Each scene shows the same named points in several views. A view is turned or mirrored, and shifted as a whole, has a little noise and may leave points out.
In the rows, 128 means zero.

Scene 1
View 1
q593: [ 96 182  90 109 144 141 128 177  96 168 143  79 164 121 135 165 156 140
  56 163 116 132 142 132  96 126]
q546: [129 168  92 122 107 215  83 165  87 175 124  88 186 124 190 176 153 149
  92 121 109  99 191 117 110 181]
q25: [ 79 165 123 135 158 117 148 151 103 157 109  91 145 140 132 174 177 140
  53 176 112 165 111 144 118  94]
q91: [158 189  68  99 102 175 110 203 105 123 159  92 151 100 119 119 132 115
 110 136 123 135 176 121 106 124]
q78: [167 122  96 143  87 166 104 144 116  95 119 118 114 131 160 136 117 127
 147 106 143 116 155 157 137 129]
q878: [118 125  93 137 115 196  82 128  92 182 114  94 159 136 220 199 149 168
  93 109 123  77 173 148 109 198]
q136: [138 151 109 147  90 221  83 147  98 133  99 110 161 122 193 155 137 136
 118 111 112 124 195 109 143 153]
q60: [194 165  93 102 113 142 123 202 130  90 150 116 138 140 109 101 137 124
 132 128 148 134 157 168 119 101]
q145: [143 169  72 124  82 223  76 173  94 144 133  91 170  93 174 147 122 128
 111 109 113 111 199  93 114 163]
q848: [147 148 121 139 120 157 114 154 115 120 111 115 140 150 149 149 152 140
 107 129 134 133 151 154 131 117]
q438: [116 153  75 129 101 158 109 153  92 139 128  84 138  99 153 154 125 122
 100 132 118 123 155 117 115 131]
q809: [102  98 108 170 110 172  98  97  91 141  85 100 120 131 215 197 139 148
 107 113 122 106 141 148 141 158]
q640: [100 154 124 149 133 156 126 133 102 152 100  96 152 133 164 177 163 143
  77 145 109 145 140 133 129 119]
q935: [116 170  97 130 120 152 126 163 103 132 125  90 141 111 130 145 140 125
  88 151 116 152 150 121 122 104]
q566: [120 146  66 139  83 212  78 141  80 151 121  82 154  86 191 167 118 132
 104 106 110 103 187  98 121 173]
q705: [135 131  72 140  89 155 103 138 100 113 125  94 111 100 162 146 110 120
 123 117 131 116 144 138 125 128]
View 2
q136: [113  89  78 134 152 126 130 136 114 150 136 177 100 155 126 174 149  71
  89 118  98  74 156 131 116 161]
q145: [113  84  64 132 160 114 114 151 100 139 124 186 105 148 126 185 159  58
  74 136  86  71 170 147 121 162]
q438: [ 81 122  88 110 160 121  99 157 115 156 104 160 117 138  98 157 132  93
  90 131 116 121 160 111 125 142]
q25: [ 81 163 111 107 154 128 137 182 158 173  76 114 115 103  63 140  94 116
 107  83 145 148 140  96 119  62]
q935: [ 91 142 103 118 160 126 117 166 127 151  80 147 110 115  83 162 135 101
  87 111 123 138 167 110 130 118]
q78: [111 103 107 158 139 179 119 127 123 143 119 165  94 165 124 135 135 110
 104 109 130 130 170  93 143 201]
q809: [ 87 115 101 117 139 140 140 123 153 177 168 141 120 179 129 128 108 107
 126  89 137  76 125  67  95 148]
q593: [ 87 121  78  96 169 123 116 203 132 174  76 143 118 100  79 157 111  86
  93 109 125 132 150 134 115  78]
q566: [ 94  91  67 114 158 100 108 140 112 155 147 181 118 167 130 171 148  69
  90 137  90  60 150 127 108 160]
q848: [115 118 106 145 149 167 144 153 138 152 101 144  96 133 102 145 119 108
 101  84 135 134 157 104 137 140]
q878: [105  64  53 111 153 141 135 161 135 186 171 163 118 171 141 147 106  73
 122  96 125  55 126 122  84 137]
q91: [107  92  69 138 163 145  83 173  87 131  74 187  97 122 109 177 154  75
  72 147  97 140 193 151 155 175]
q546: [123  70  55 121 163 118 139 169 125 167 138 176 112 143 123 178 131  61
  94 111  98  63 142 146  99 125]
View 3
q809: [110  82 194  79 156 108  92 142 121 162 107 110  73 113 138 146 131 130
  65 178 133 154  95 126 143 104]
q705: [135 105 127 128 132 110 164 145 126  95  99 116 137 122 133  97 127  82
  83 183 165 149 107 146 101 127]
q848: [151  65 158 137 138 125 158 144 122  76 129 145 129  87 126 111 128 111
 109 144 137 147 142 118  98 118]
q878: [105  81 174  82 177 108 101 132  95 114  67 160 113 113 122 168 150 122
  85 157 143 108  75 131 125  78]
q145: [131  87 141 123 164  97 156 141 106  62  62 179 153 145  97 122 159  82
  86 162 160  72  74 172 114 121]
q566: [124  96 152 112 168  87 138 138 108  98  59 153 140 146 110 131 155  87
  76 178 151  83  64 177 122 116]
q640: [154  92 186 129 165  87 148 127 118 111 120 138 131  65 124 123 132 118
 114 136 109 129 131 127 125 143]
q25: [166 117 185 142 164  75 157 116 124 116 135 124 157  17 134 128 129 121
 141 130  89 153 163 108 115 150]
q78: [136  59 134 126 119 143 157 158 124  69 117 130 120 138 126  96 128  90
  82 174 174 151 120 138  95 111]
q60: [151  69 105 161 112 146 196 147 118  18 126 160 175  96 128  88 127  87
 126 141 169 152 157 120  60 107]
q438: [141 118 143 129 151  85 162 129 121  93  90 138 160 101 121 110 140  84
 102 165 142 122 103 151 104 135]
q546: [125  83 164 102 183  90 134 131  90  80  60 182 143 111 104 158 158 105
  98 145 140  77  80 145 120 101]
q593: [154 126 151 135 171  73 164 110 109  93  86 152 186  38 125 141 141 104
 143 137 113 129 132 125  98 127]
q136: [134  56 177 118 161 111 144 147 111  75 100 170 119 142 102 121 152 100
  75 152 146  87  94 161 125 127]
View 4
q546: [189  86 184 169 115 116 119 110 154 126 155 128 158 121 148 139  96 114
 156 113 121 117  89  96 150 122]
q809: [180 140 176 107 170 144 134 164 127 147 145  80 116 128 145 127 137 144
 113  95  94 140 129 124 125 137]
q705: [157 126 173 136 137 104 168 104  91 146 165  63 163 113 127  92 123 144
  85 144 114 114 134 122 135 131]
q78: [135  95 161 140 155 101 156 115  80 143 180  74 131 103 113  92 117 149
  81 148  85  90 123 118 110 125]
q60: [111  73 123 162 110  93 142  55  57 142 186 101 159  76 109  86 114 159
  69 165 140  61 149 107  77 116]
q640: [157 123 146 125 111 136 110 112 124 151 138 101 132 124 150 125 161 176
 118 106 155 143 144  98 116 140]
q566: [200 103 212 172 120 104 163 116 151 119 164  88 177 129 136 115  96 102
 146 134  99 137  77 110 194 121]
q878: [195 117 190 151 159 136 123 145 152 122 137 116 144 117 160 149  91 103
 158  93 105 115 110 122 130 128]
q136: [163  74 174 149 121 111 129 123 135 135 176 107 124 133 121 119 122 141
 124 124  94 119  82  94 152 124]
q438: [166 123 165 153 112 109 149  91 107 144 152  84 172 120 138 106 134 151
 105 144 146 131 128 104 147 132]
q145: [176  73 187 177 101  92 144  89 136 125 173 109 165 124 125 108 104 120
 134 142 110 114  80  97 174 116]
q91: [149  79 165 188  84  80 160  49  90 127 182  95 196 100 118  89 103 131
 102 176 140  92 109  99 146 116]
q935: [150 113 137 141  93 113 130  74 102 148 153  92 166 114 136 104 153 172
 104 137 168 131 146  90 126 130]
q848: [143  91 142 132 117 126 113 111 108 152 166 108 119 117 128 115 146 169
 104 120 119 108 126 101 106 136]
q25: [143 143 123 119  95 141 103  88 104 155 121 108 151 108 160 124 180 195
 110 104 199 150 180  92  94 143]
q593: [163 126 141 155  89 126 115  62 118 138 131 121 190 101 165 126 137 157
 131 123 197 133 155  94 113 130]
View 5
q136: [158  83 103 109 144 108 153 138  95 155 128 148 137  87  88 137 155 116
  96 153 106  72 133 104 115 162]
q438: [101 108 104 118 112 133 138 139 122 129 152 141 118 115  89 137 134 122
 127 131  85 100 141 141 108 135]
q145: [134  72  85 111 140 142 150 135 103 130 116 165 100  99  78 143 169 111
  92 141  79  83 161 106 101 175]
q848: [111 116 124 134 108  75 131 106 107 142 148 148 142 113  95 123 138 103
 135 169 127  89 119 134 137 108]
q705: [112  93 110 106 123 131 134 121 130 135 163 159 126 108  90 159 129 127
 110 144  84  83 141 165 120  90]
q935: [ 81 112 121 140  99 113 139 136 118 127 155 129 121 132 104 124 118 100
 156 137 100 109 120 127 114 132]
q640: [112 139 124 135  96  82 132 136 102 139 158 114 153 110  95 121 119 125
 143 131 125 101 108 121 103 144]
q546: [138 117  81 112 125 111 129 129  89 123 127 158 120  86  67 125 183 128
  96 134 101  92 150  94  88 205]
q25: [ 68 170 135 151  70  79 118 132 111 129 175  98 151 129 103 103 105 119
 176 127 133 125  96 127 103 140]
q60: [ 67  85 117 152 110  98 134  88 130 122 128 193  91 143 106 122 158  50
 155 194 109 103 136 147 161  75]
q878: [151 169  68  88 119  91 100 100  92 121 167 150 158  62  45 138 170 176
  75 117 120  84 151 128  94 178]
q91: [ 84  69  93 134 128 147 147 121 127 111 115 193  70 133  91 139 169  78
 128 157  69 102 168 133 121 134]

Which points are out of place in each view (at most two, in the order of its rows)? Write none if all are in place.
view 1 -> q91
view 2 -> q136
view 3 -> q809
view 4 -> q566, q848
view 5 -> q878

Scene 2
View 1
q71: [126 105 117  95 165 109 203  59  91  72 161 151 122 108 100 170 135 146
  81 132 168 123 129 184 180 131]
q617: [113 131 112 133 127 109 143  91 125 132 133 153 106  99 121 154 128 115
 118 139 128 131 141 147 142 142]
q968: [133 125 103  95 181 134 150  47 116  78 138 138 115 125 101 138 118 158
 111  94 146 113 137 136 195 166]
q586: [112 152 121 160 106  99 133 130 126 156 112 153 102  71 141 186 124  92
 118 187 111 145 149 138 108 158]
q405: [126 112 126 140  81  97  72 110 178 183 149 165  86 109 126 144 139 126
 175  85  99 126 117 156 121 107]
q589: [120 115 128 145 115 110 135 113 119 133 152 147 101 104 107 144 125 126
 130 143 117 127 124 140 143 135]
q902: [ 60 124 106 173  64 126  98 122 168 205 157 141 125 111 108  65 124  91
 146 137 116 146 170  94 105 127]
q884: [120 130 111 116 142 112 145  75 132 117 137 153 116 103 112 158 129 128
 117 119 137 128 143 149 156 146]
q230: [137  72 152 144  98 102 128 128 105 136 199 146  83 114  87 136 139 149
 150 120 116 123  76 172 147  88]
q499: [ 80 143 108 159  77  99 124 117 161 193 131 163 119  79 142 146 137  80
 128 161 122 154 168 145  96 124]
q922: [146 138 121 126 154 116 126  93 120 102 127 146  91 104 123 174 113 145
 129 125 113 118 122 137 163 169]
q40: [113 134 100 115 157 127 145  63 130 101 139 142 122 117 111 132 118 137
 111 111 141 124 146 129 171 161]
q253: [113 168 111 151 105 107 110 116 154 159  96 156 102  76 155 179 119  96
 131 165 105 142 158 129 115 167]
q142: [ 66 157 108 182  51  93 118 139 164 221 116 168 125  64 155 152 132  52
 122 202 117 171 183 133  71 133]
q533: [ 82 126 106 142  93 112 114  94 164 173 147 153 123 106 116 115 129 104
 137 123 127 141 159 127 123 126]
q756: [111 156  96 112 138 105 126  68 162 133 101 164 117  92 143 178 130 111
 120 120 130 137 165 153 138 161]
q460: [ 76 152  79 128 113 121 115  68 183 168 117 153 134 105 126 109 121  98
 130 110 133 145 190 113 135 153]
q760: [ 94 134 105 138 111 117 125  92 149 155 136 153 119 100 120 127 124 108
 125 130 124 144 161 130 131 142]
q907: [122 113 112 122 132 122 115  81 139 128 150 139 108 123 104 123 123 145
 141  92 124 117 131 135 161 138]
q352: [ 98 120 117 130 105 101 153  93 137 155 146 164 122  92 124 149 142 105
 114 143 143 146 153 166 125 118]
View 2
q40: [107 118 123 150  91 122 134  91 132 168 111 130  63 165  85 144 149 158
 143 129  54 136 115 185 111  90]
q460: [189 116 135  77  97 113 153 117 141 134 135 148  83 127  36 121 114 151
 150 140  67 134  98 193 119  86]
q589: [119 144 103 145 120 127 143 109 122 149  89 126  81 137 115 129 110 149
 148 112  98 104 135 146 123  70]
q922: [ 97 149  91 155  99 131 141  84 115 154  99 123  72 174 130 120 120 136
 139 123  57 115 120 169  89  66]
q756: [141 145  95 121 118 109 144  83 126 157 117 140  89 166  63 101 107 127
 134 137  49 119  96 204 110  56]
q617: [131 141 100 140 119 120 145 105 125 154  97 125  83 160  94 116 116 142
 146 124  83 112 122 171 128  66]
q253: [160 147  86 103 103 123 150 106 113 122 112 135  91 169 109  90  91 129
 150 131  85 101 103 168 112  60]
q499: [201 146 100  89 141 105 154 128 126 118 103 141 107 124  62  86  69 135
 155 127 116  94 116 170 156  53]
q760: [164 129 119 110 111 114 150 112 128 140 109 140  87 132  76 119 109 150
 149 124  90 116 115 170 131  77]
q586: [164 152  80 110 124 112 148 113 109 112  94 128  97 177 111  67  79 127
 157 130 111  86 114 173 142  52]
q907: [113 134 120 137 102 135 148 101 132 169 105 137  73 120  97 153 130 159
 137 114  64 128 124 151  95  80]
q230: [ 92 162  96 167 150 136 150 122 119 169  62 123  85  79 139 158 107 153
 138  88 117  95 161 100 122  60]
q968: [ 74 122 121 173  81 126 129  76 132 188 110 130  53 175  94 160 168 157
 143 129  35 144 117 184 101  94]
q902: [208 122 140  58 101 125 160 154 136 103 116 153  87  77  73 125  96 169
 163 115 124 112 127 132 141  92]
q533: [174 131 121  96 118 117 151 126 134 142 108 144  88 104  63 125 106 152
 149 120  90 118 119 159 133  79]
View 3
q533: [ 60 141 121  87 152 125  86 100 124 143  89 127 100 150 140 102 173 147
 107 158 144 129 142 102 125 149]
q253: [114 129  99  95 196 106 104 129 120 129  79 147 101 149 126 105 180 117
 100 109 126 130 152  72 125 143]
q230: [ 46 109  83 115 118  86 144 121 119 177 114 170 107 114 184 108  73 129
 160 162 143 104 123 102 124  89]
q352: [ 83 137 121 105 148 110  89 119 101 150 103 129  88 136 133  91 155 142
 106 145 126 121 132  96 126 133]
q907: [ 63 127  93  80 136 123 117  92 150 169 100  99 123 133 161 104 144 146
 131 110 121 118 141  88 126 100]
q968: [ 97 112  75  77 130 118 119  64 150 174 125  39 127 133 161  96 153 150
 147  59  82 121 145  85 121  75]
q617: [103 120  91 101 157 101 106 105 113 152 106 118 101 140 140  97 157 130
 124 114 113 125 137  85 120 118]
q756: [117 139 122  95 161 123  82 117 113 159  99  93 101 129 117  90 180 128
  86  89  99 115 135  69 127 120]
q460: [ 72 157 131  69 162 141  68  91 136 141  90  91 100 160 121  98 212 156
  87 134 130 131 150 100 130 158]
q589: [ 86 116  82 103 151  98 121 104 118 153 103 138 106 137 157 105 132 127
 137 130 124 123 142  90 119 110]
q142: [104 151 135 112 203  95  66 136  70  97  71 197  64 170 100  95 204 117
  74 188 159 140 145  92 120 206]
q586: [130 124  96 116 197  84 100 133  90 122  89 167  83 149 120  98 166 107
 101 126 124 130 145  68 120 149]
q922: [107 109  76  97 163 108 127 107 141 163  99 110 120 130 151 107 139 120
 130  72  94 116 146  66 125  88]
q884: [100 124  94  98 144 108 106  96 117 161 115  88 103 132 145  92 155 142
 121  96 104 120 137  88 119 103]
q499: [ 87 147 131 107 173 106  75 131  88 124  88 160  77 151 118  94 182 130
  86 168 145 125 134  96 122 169]
q40: [ 96 124  83  84 143 116 106  71 139 160 112  67 114 144 155  96 167 150
 137  84  99 126 147  92 117  98]
q71: [129 101  73 118 108  72 110  69  79 177 154  60  89 123 152  77 125 153
 160  87  74 117 121 102 104  72]
q760: [ 82 138 108  90 159 118  93  99 125 145  93 120  98 148 134  97 175 142
 111 140 134 125 143  94 123 142]
q405: [ 28 150 141  94 144 142 112 153 147 171  73 164 118 117 149 113 126 122
  87 155 150  95 130  76 144 116]
View 4
q405: [129 137 137  91 125  86 145 124 118 147 105 121 125 109 106  85 157 129
 102 153 172 126 106 144  98  89]
q907: [132 103 146 123 117 116 131 117 149 130 126 103  91 120 172 115 114 159
 119 122 133 143 127 121 118 111]
q884: [154 104 132 115 115 110 111 133 161 135 108 123  76 148 177 117 124 156
 135 110 116 131 151 115 141 127]
q460: [148 110 108  82 107 150 116 116 166  77  63 154 117 135 163  86 118 134
 132 144 132 165 115 161 138 139]
q760: [139 116 123  93 116 130 115 129 146 108  86 124 112 139 166 116 132 122
 127 134 142 130 133 141 150 130]
q230: [117 122 174 120 118  69 139 127 124 173 155  68 111 102 151 165 160 116
 109 124 175  95 140 105 123  88]
q499: [150 134 111  65 109 119 108 145 139 109  58 146 126 154 142 109 170  78
 124 150 158 107 138 162 162 140]
q71: [161  90 160 128 107  81 112 145 176 159 149 125  48 146 211 179 121 166
 154  80  96 129 181  80 156 137]
q40: [147  95 134 132 113 128 108 123 167 119 114 113  74 140 199 119  99 175
 135 105 108 148 145 112 138 128]
q589: [134 119 142 118 118 108 116 137 134 143 111  92  92 139 172 126 144 129
 125 122 150 104 143 118 142 114]
q902: [115 127 122  77 100 161 120 114 132  68  68 103 168 112 162 120 143  79
 114 171 183 135 111 182 145 125]
q968: [143  84 142 150 118 119 112 120 172 131 137 100  52 134 208 124  86 198
 140  95  96 160 145  89 126 121]
q533: [139 119 128  86 105 127 122 122 146  98  87 132 124 125 153 112 134 113
 124 146 152 136 121 154 139 126]
q586: [149 136 102  98 119 120  96 157 125 137  57 113  95 184 158  92 161  98
 129 133 146  72 157 136 169 138]
q142: [152 152  92  46 107 140  98 154 122  97  20 148 144 177 139 101 186  44
 121 162 172  83 143 180 184 151]
q922: [144 110 128 141 127 113 114 137 137 156 107  86  63 159 177  92 119 171
 123 108 119 108 147  98 129 115]
q352: [152 125 130  87 115 105 119 138 146 126  95 145 106 137 153 121 146 115
 125 132 142 120 137 138 147 128]
q756: [167 115 112  97 118 110 108 143 153 136  76 158  68 168 158  76 124 159
 133 120 110 134 139 127 139 137]
q253: [145 127 105 101 118 132 104 140 129 127  61 110  96 174 159  78 142 122
 125 135 139  92 142 140 146 126]
q617: [148 115 128 111 116 111 111 135 150 134 102 115  82 151 178 119 135 136
 130 118 131 115 151 122 146 130]
View 5
q230: [105 104 148 170  80  93 196 126  78  65 137 125 196 125 137  86 169 108
 112 161 112  86 161 154 107  97]
q460: [139 153 169 132 151 140 170 122 223 125 158 167  92  95 119  91 133 136
 144  71 147  90 153 131 117 105]
q902: [121 159 150 170 142 128 160 146 222 161 120 151 146 136 129 113 130 135
 167  88 128 101 161 163 126  44]
q253: [135 105 138 125 172 121 110 128 157 139 155 156 124 114  79  79 132 118
 135 115 156  97 131 132 116 114]
q756: [144 120 158 115 150 133 148 103 163  98 174 161  93  80  87  71 142 128
 118 100 174  81 134 123 105 145]
q352: [125 141 149 147 129 132 161 117 149 112 149 146 135 100 108  80 151 125
 136 121 167  83 142 147 117  99]
q405: [154 117 153 163 115 135 166 120 158 100 131 149 180 146 104  72 157 137
  98  96 148  78 154 151  49  72]
q884: [119 114 156 123 126 115 166 118 133  81 170 150 108  83 111  80 143 110
 119 120 138  89 144 124 128 148]
q617: [117 117 147 134 144 116 152 119 134 105 163 146 124  94 105  84 141 114
 133 126 144  93 137 134 132 127]
q968: [115  96 169 108 116  98 186 118 135  45 184 161  92  77 131  95 143  99
 100 111  93 102 155 103 135 192]
q40: [106 116 170 116 126 103 186 125 146  72 179 157  86  68 136  97 136 104
 130 115 105  99 156 117 159 169]
q589: [119 105 140 144 128 108 150 130 121 104 152 138 149 111 109  91 148 108
 128 135 127  96 143 140 129 114]
q586: [132 113 126 134 177 124 101 125 135 153 154 150 125 106  68  77 130 114
 147 134 176  92 118 143 127 106]
q907: [124 108 163 136 113 108 180 123 148  75 156 153 133 114 128  92 149 114
 107 104 109  94 157 128 112 129]
q760: [123 136 155 143 140 125 160 126 172 121 150 154 118 101 110  88 138 125
 142 109 147  89 148 135 130 104]
q499: [124 156 136 156 160 145 134 119 167 160 137 149 132 102  86  78 140 136
 156 115 194  83 133 159 123  64]
q142: [128 164 126 162 192 146 103 131 191 202 132 147 131 109  72  83 129 141
 185 117 219  85 119 165 135  36]
q71: [ 88 112 156 122 106 100 193 112  70  43 187 137 101  48 130  78 152  93
 127 162 142  86 138 120 168 177]
View 6
q352: [144 122 140 108 136 139 152 117 103  86  96 113 107  86 103 163 145 144
 123 104 114 100 132 157  67 125]
q617: [131 134 143  90 135 150 156 110 134  95 120 102 118 106 118 152 135 141
 105  97 107 102 116 158  66 136]
q71: [143 111 154  23  87 164 141 101 114  91 154  97 121 123 159 139 126 169
  28  95  75  80  83 157  70 146]
q760: [144 137 118 112 144 131 149 123 126  95 100 107 103 104 114 153 144 139
 137  96 111 114 139 154  68 118]
q40: [146 163 134  69 110 150 140 109 149 104 144 110 109 132 155 129 140 142
 106  87  72 109 104 159  64 137]
q756: [154 162 160  76 151 141 166 111 131  84 107 122  90 107  96 155 123 120
 123  81  95 121  87 161  72 128]
q586: [103 114 155 116 176 146 173 105 150  87 101  85 135  95  67 164 120 121
 117  92 148 113 119 161  78 122]
q253: [114 146 148 120 170 146 166 110 163  93 107 102 125 105  85 160 126 116
 140  94 126 118 119 163  69 126]
q589: [117 117 147 105 130 165 149 110 138 104 121 100 136  94 132 149 140 149
 115 109 112  79 136 166  61 145]
q405: [150 147 171 151 137 162 154 108 108 108  77 153 113  56 116 171 152 129
 186 123 107  71 152 161  50 154]
q460: [173 169 100 118 146 110 150 134 129  91  91 121  76 121 109 140 155 127
 162  79 100 142 134 148  70 101]
q902: [143 125  74 176 154 120 136 143 129 106  80 108 108  98 113 145 175 146
 181 102 137 121 198 147  68 101]
q533: [153 132 115 130 141 133 144 127 114  97  93 116 103  94 118 149 158 140
 147  99 115 112 149 147  68 116]
q968: [149 177 149  44  95 162 139 103 158 112 161 121 110 138 178 120 135 148
  88  85  51 102  92 163  56 150]
q142: [121  92 108 161 202 110 173 132 117  69  51  80 114  80  26 178 142 120
 148  92 179 136 155 153  89  86]
q884: [145 143 152  73 125 151 153 109 136  98 129 112 109 110 133 146 135 145
  98  93  88  99 106 156  64 139]
q907: [147 160 144  98 110 162 138 112 138 113 128 128 111 105 156 139 151 142
 133 103  82  91 131 160  53 149]
q230: [110  89 168 122  97 186 136 101 111 118 125 118 155  61 160 161 150 166
 120 142 109  34 165 165  49 170]
q922: [114 159 179  83 134 176 157  95 167 107 142 111 131 110 135 141 122 130
 117  96  87  90  97 167  58 160]

Which points are out of place in each view (at most two, in the order of its rows)? Write none if all are in place.
view 1 -> q253, q352
view 2 -> none
view 3 -> none
view 4 -> none
view 5 -> q230, q40
view 6 -> none
